Each row is a point on a landscape with many peaks, with its height.
A climber steps from a point to the highest of its 3 nearest points, and stops where none of them is higher. Distance is the straight distance between rows; heights are no part of it.
Lelu: [16,23,1,2,23,1,10,-6,1,10,-5,4,-1,-20,-23,-11,5,-1,20,11]  height 299
tos: [-1,2,14,-2,9,7,-14,9,2,-2,-11,-8,5,2,-9,-19,13,-2,5,-5]  height 448
dobi: [13,0,-26,5,-11,-4,0,8,-1,-4,9,-17,-10,10,8,1,11,3,19,-1]  height 461
vod: [-11,-12,-3,-3,4,21,4,-5,-4,-13,4,11,-3,8,13,2,-1,5,-23,-10]  height 381
Vika: [-12,-3,11,12,13,11,-7,14,4,-4,-1,9,-7,6,1,-10,-12,3,-16,-3]  height 338
sifu: [5,16,-1,3,28,-15,15,-12,-13,-3,-15,-14,-2,-3,-31,-7,-3,7,36,-3]  height 532
buzad: [-2,-5,-1,15,0,-4,0,11,-1,-5,-10,-15,-4,9,-13,-4,-16,0,16,6]  height 542
Sez: [-6,4,-5,4,-11,-3,0,7,0,9,13,5,-1,2,8,8,-7,8,-5,-6]  height 376
donab: [-19,1,9,22,6,-21,-5,24,8,0,1,-3,5,15,-5,-4,-36,2,-15,1]  height 591
kigu: [-1,-8,-4,18,-18,-32,-6,14,2,3,5,-23,-6,7,8,5,-26,10,-5,1]  height 547
loro: [4,1,4,11,18,15,9,9,-1,-8,-5,2,-8,-3,-14,-13,-17,1,-9,12]  height 703
Tuzab: [3,-10,-12,-9,3,25,19,-15,-10,-12,5,12,-10,5,17,12,0,9,-14,-6]  height 396
reva: [20,18,-5,-3,23,5,6,-9,1,4,-2,-5,1,-18,-19,-12,17,-4,24,11]  height 455
rotod: [-8,1,3,12,2,5,-3,7,0,2,8,15,-1,-2,1,1,-11,12,-20,-5]  height 336
lizug: [10,2,-2,-14,-15,-2,-4,-10,5,8,10,14,0,-11,7,6,26,-5,10,3]  height 474
bevi: [22,6,-11,1,12,11,6,-4,1,-3,10,5,-13,-9,-2,-7,18,5,14,2]  height 311
duvag: [-10,-9,12,-8,-25,-6,-2,-6,1,-1,-10,5,15,9,11,12,-8,-1,-16,1]  height 355
Gade: [-7,-5,0,-23,-20,1,8,-31,-10,-4,-8,12,15,6,16,30,4,-8,-15,-7]  height 500
rolep: [-18,-14,-2,0,-11,4,4,2,-10,-3,13,3,-4,10,17,13,-18,5,-33,-16]  height 378
pag: [20,6,7,-16,25,19,2,-11,6,11,7,7,5,-30,-2,-10,36,-15,0,14]  height 711
kamad: [-10,-25,-16,11,-9,-9,0,20,-2,-10,16,-27,-12,14,16,-2,-17,-4,-13,-9]  height 484
mavef: [14,6,-4,-4,-2,15,11,3,1,-2,-2,7,-4,-8,-12,-3,9,1,8,13]  height 415
pufu: [6,1,-16,10,-11,-16,4,10,-5,3,10,-10,-7,3,1,6,-14,12,10,1]  height 412
Gizi: [-3,12,8,10,19,3,-3,1,9,10,12,22,2,-7,-3,-8,-3,7,-14,-4]  height 270
Senun: [-10,-12,3,-4,2,28,8,2,-6,-14,-10,7,-6,1,4,-7,-8,-3,-17,1]  height 421
mam: [1,4,-6,10,-20,-11,0,7,-2,5,-4,-1,3,2,-1,4,-16,7,2,3]  height 350
zepa: [-7,-4,3,14,10,-6,-6,16,1,-3,1,-8,-5,5,-6,-9,-17,1,7,-7]  height 606
vin: [-6,-16,-7,-16,-23,7,5,-11,-3,-5,3,2,2,10,18,18,10,1,-6,-10]  height 663
Movo: [-27,-7,14,-2,-3,2,10,2,-1,-9,-5,11,1,18,9,16,-30,-4,-39,-7]  height 286
vozu: [7,-1,-6,0,8,14,7,-13,-1,0,13,18,-9,-9,9,2,17,4,-5,-4]  height 298
lofa: [18,6,-14,-16,-5,0,-2,-1,3,-2,8,-4,2,-2,10,3,33,-4,19,6]  height 538
gusek: [16,14,-4,-2,-6,-6,3,0,2,2,-2,-4,3,-5,-9,2,14,-3,26,12]  height 515
Tis: [-13,-7,-3,-8,-17,-10,-1,-18,-7,0,12,13,5,9,18,20,6,6,-21,-17]  height 490
lata: [15,13,-3,-6,20,-5,-13,-3,3,8,8,-9,2,-13,-3,-12,30,-5,29,-2]  height 527
buti: [-6,-5,-1,-8,-15,12,17,-4,-8,-3,-6,14,0,1,8,9,-14,1,-18,-4]  height 683
Tebup: [-4,-11,3,-3,-2,15,-8,9,-1,-10,-3,2,0,2,1,-10,9,-1,-4,-3]  height 486
guzug: [-7,3,17,-4,-11,4,-5,6,7,-6,-9,16,8,0,-4,4,-8,-4,-18,6]  height 253
Govi: [14,14,-1,-6,13,2,2,-4,6,12,2,10,7,-26,-8,-6,23,-4,15,5]  height 634
Ral: [-11,-8,-1,-1,-18,-1,3,0,3,-2,3,14,6,3,8,9,-10,3,-21,1]  height 478
zot: [-14,-6,-1,-1,-9,7,9,-18,-8,2,12,24,2,0,15,21,-6,8,-21,-12]  height 425
Sote: [24,13,1,-2,34,12,3,-10,5,11,3,2,-7,-20,-15,-18,18,-3,6,4]  height 587
riliv: [-17,-17,-1,-13,-15,12,11,0,-9,-11,-6,-5,-2,12,11,9,-10,-3,-21,-1]  height 554
tup: [7,-6,-21,2,-6,7,8,1,-6,-5,16,-4,-16,5,12,4,0,9,-2,-2]  height 487
kerod: [7,-14,-10,-8,-26,-6,1,2,5,-10,-6,-14,3,14,11,3,6,-1,2,4]  height 631
Tudi: [-1,23,-12,8,25,-23,-2,-7,-8,10,1,-3,0,-4,-19,-4,-7,11,33,-10]  height 594
Vefu: [4,9,14,9,13,8,9,7,0,2,-5,18,-3,-12,-12,0,-14,6,-6,7]  height 140
Buf: [8,14,-9,9,31,-6,3,-7,-5,3,0,-11,-7,-3,-22,-17,2,9,26,-3]  height 574
Tuk: [17,6,-9,-17,0,13,19,-15,2,2,12,14,-2,-18,13,12,30,-12,10,11]  height 395
pupo: [0,-2,5,6,-5,-4,-16,4,3,5,0,2,6,5,0,-5,3,4,2,-5]  height 357
Ridaf: [-7,-24,-1,-3,-17,-9,-13,10,1,-13,-4,-27,-9,19,16,-1,0,-1,-6,-4]  height 530
rulak: [-5,-4,-10,-4,2,13,11,-29,-11,-3,18,25,-6,-1,19,22,2,7,-20,-17]  height 405
fano: [-9,-9,2,16,5,-11,-18,14,3,-4,-3,-19,-7,15,0,-11,-15,1,4,-6]  height 621
lofif: [-17,0,8,21,1,-26,-23,13,6,4,-1,-11,9,13,1,-6,-22,5,-1,-8]  height 633
pupu: [-7,-12,-2,12,-10,-22,-7,17,4,-4,-12,-27,-7,14,-1,-4,-26,-2,5,0]  height 607
ret: [12,9,4,-12,3,4,4,-12,9,19,11,18,8,-32,1,7,26,-11,2,9]  height 449
Kobas: [-12,-5,20,-12,-4,16,-4,-4,9,0,-9,8,11,-4,-2,-5,11,-3,-13,2]  height 304
pobiv: [18,5,-13,-4,-9,-17,-7,3,0,-5,-5,-21,2,8,-1,-2,15,-4,28,8]  height 462
gobon: [-2,-12,-13,-6,-20,8,10,5,-5,-7,1,-2,-8,7,4,5,-17,-1,-10,7]  height 531
defam: [-7,-6,6,-6,-9,11,-3,2,2,-3,-7,0,0,3,-2,-5,2,-3,-3,6]  height 427
vudi: [-26,-14,6,-6,0,10,6,-11,-5,-9,-1,3,6,17,20,20,-14,-2,-40,-18]  height 356
guge: [17,14,-7,-7,-5,8,11,-6,2,7,0,14,-4,-15,-8,-1,10,1,14,13]  height 410
guda: [17,7,-19,-8,-8,5,10,1,-1,-6,4,3,-10,-3,-2,6,15,-4,16,14]  height 658
pil: [3,-11,2,-22,3,29,10,-20,-3,-7,1,12,5,0,12,2,29,-6,-6,-3]  height 272
Fusa: [9,13,10,-11,-5,6,7,-4,4,10,3,15,4,-23,-10,5,18,-14,4,16]  height 225
voze: [2,-2,-10,1,-19,-15,-10,-2,4,8,9,-3,-1,0,15,5,21,6,16,-2]  height 426
zet: [-12,-3,8,21,25,-5,-10,14,3,-4,-11,-13,-5,12,-12,-16,-29,3,5,-5]  height 578
kor: [-8,11,6,13,12,-11,-7,5,-2,4,-18,-7,10,2,-17,-9,-15,4,20,-6]  height 379
Zinom: [9,9,15,-3,15,13,6,3,-4,4,-17,3,-1,-16,-23,-13,1,-7,10,16]  height 67
lozoz: [1,4,6,7,14,3,-7,6,0,-3,-13,-7,0,-4,-18,-14,-14,-1,7,2]  height 473
raf: [-5,-24,-7,17,-18,-26,1,18,2,-5,4,-32,-8,16,11,5,-36,-7,-24,-2]  height 450
tad: [4,4,0,0,-4,-23,-11,0,4,2,-19,-25,6,10,-9,-11,1,0,23,-2]  height 444
ton: [1,-16,-6,-5,-6,9,4,9,-2,-7,-2,-8,-8,11,2,-2,-8,-1,-3,1]  height 524
Vezel: [27,20,-4,-14,14,2,13,-8,6,9,7,0,3,-25,-12,3,30,-25,22,25]  height 22
Reko: [-8,10,14,16,11,7,-1,15,3,2,-6,13,3,1,-10,-7,-23,5,-16,5]  height 753
dudob: [-10,-6,6,15,-10,-21,-9,13,2,3,-1,-8,4,12,0,-3,-23,7,-9,1]  height 689
Pivak: [-8,0,5,-22,1,21,12,-40,-17,-10,10,15,14,2,14,19,27,-11,-7,-20]  height 246
podo: [-11,0,-2,18,-1,-16,-16,9,2,7,15,-1,-6,7,6,3,-12,12,-3,-10]  height 353
fev: [6,7,9,-7,-7,2,-3,-3,3,9,-2,8,6,-13,-6,-1,17,-7,9,5]  height 354
Mim: [-13,0,11,-11,-8,10,5,-16,3,3,-4,23,5,-8,4,13,5,-3,-16,1]  height 183
sed: [-12,-11,11,4,-15,-6,-20,8,6,-2,2,-6,7,12,10,0,-1,0,-19,-8]  height 337
dof: [-13,5,18,-1,-3,-7,-18,6,11,8,-1,12,11,0,0,-2,5,2,-14,-9]  height 316
kiso: [7,-2,-2,-3,-4,7,-4,4,2,-2,-2,-6,1,2,2,-6,16,-3,16,5]  height 451
Kug: [9,19,-7,5,1,-17,-4,1,-1,13,2,-1,3,-9,-11,0,3,5,30,1]  height 564
zisip: [23,15,6,-18,22,4,1,-6,4,10,-5,-4,6,-30,-20,-6,23,-22,21,25]  height 127
memas: [-10,-18,5,-6,-31,-23,-6,-6,1,-5,0,-18,2,14,23,19,-10,2,-29,-6]  height 279
Petud: [0,1,17,-4,19,21,-8,-3,3,3,-9,9,8,-10,-3,-15,17,-7,-10,2]  height 213
zof: [-13,6,3,18,11,-23,-15,20,4,5,3,-9,2,9,-2,-7,-32,6,-9,-8]  height 624
Kubi: [5,8,0,5,20,0,-9,1,-4,5,-9,-15,-1,2,-17,-17,8,4,29,-5]  height 555
dis: [4,2,-9,10,11,-24,4,2,-8,-6,-16,-31,-2,13,-13,-6,-14,-2,35,-1]  height 431

For each start below, name the point where the climber stops.
Kobas | buti
tos | buti
Zinom | dudob
Senun | buti
Petud | buti
kor | dudob
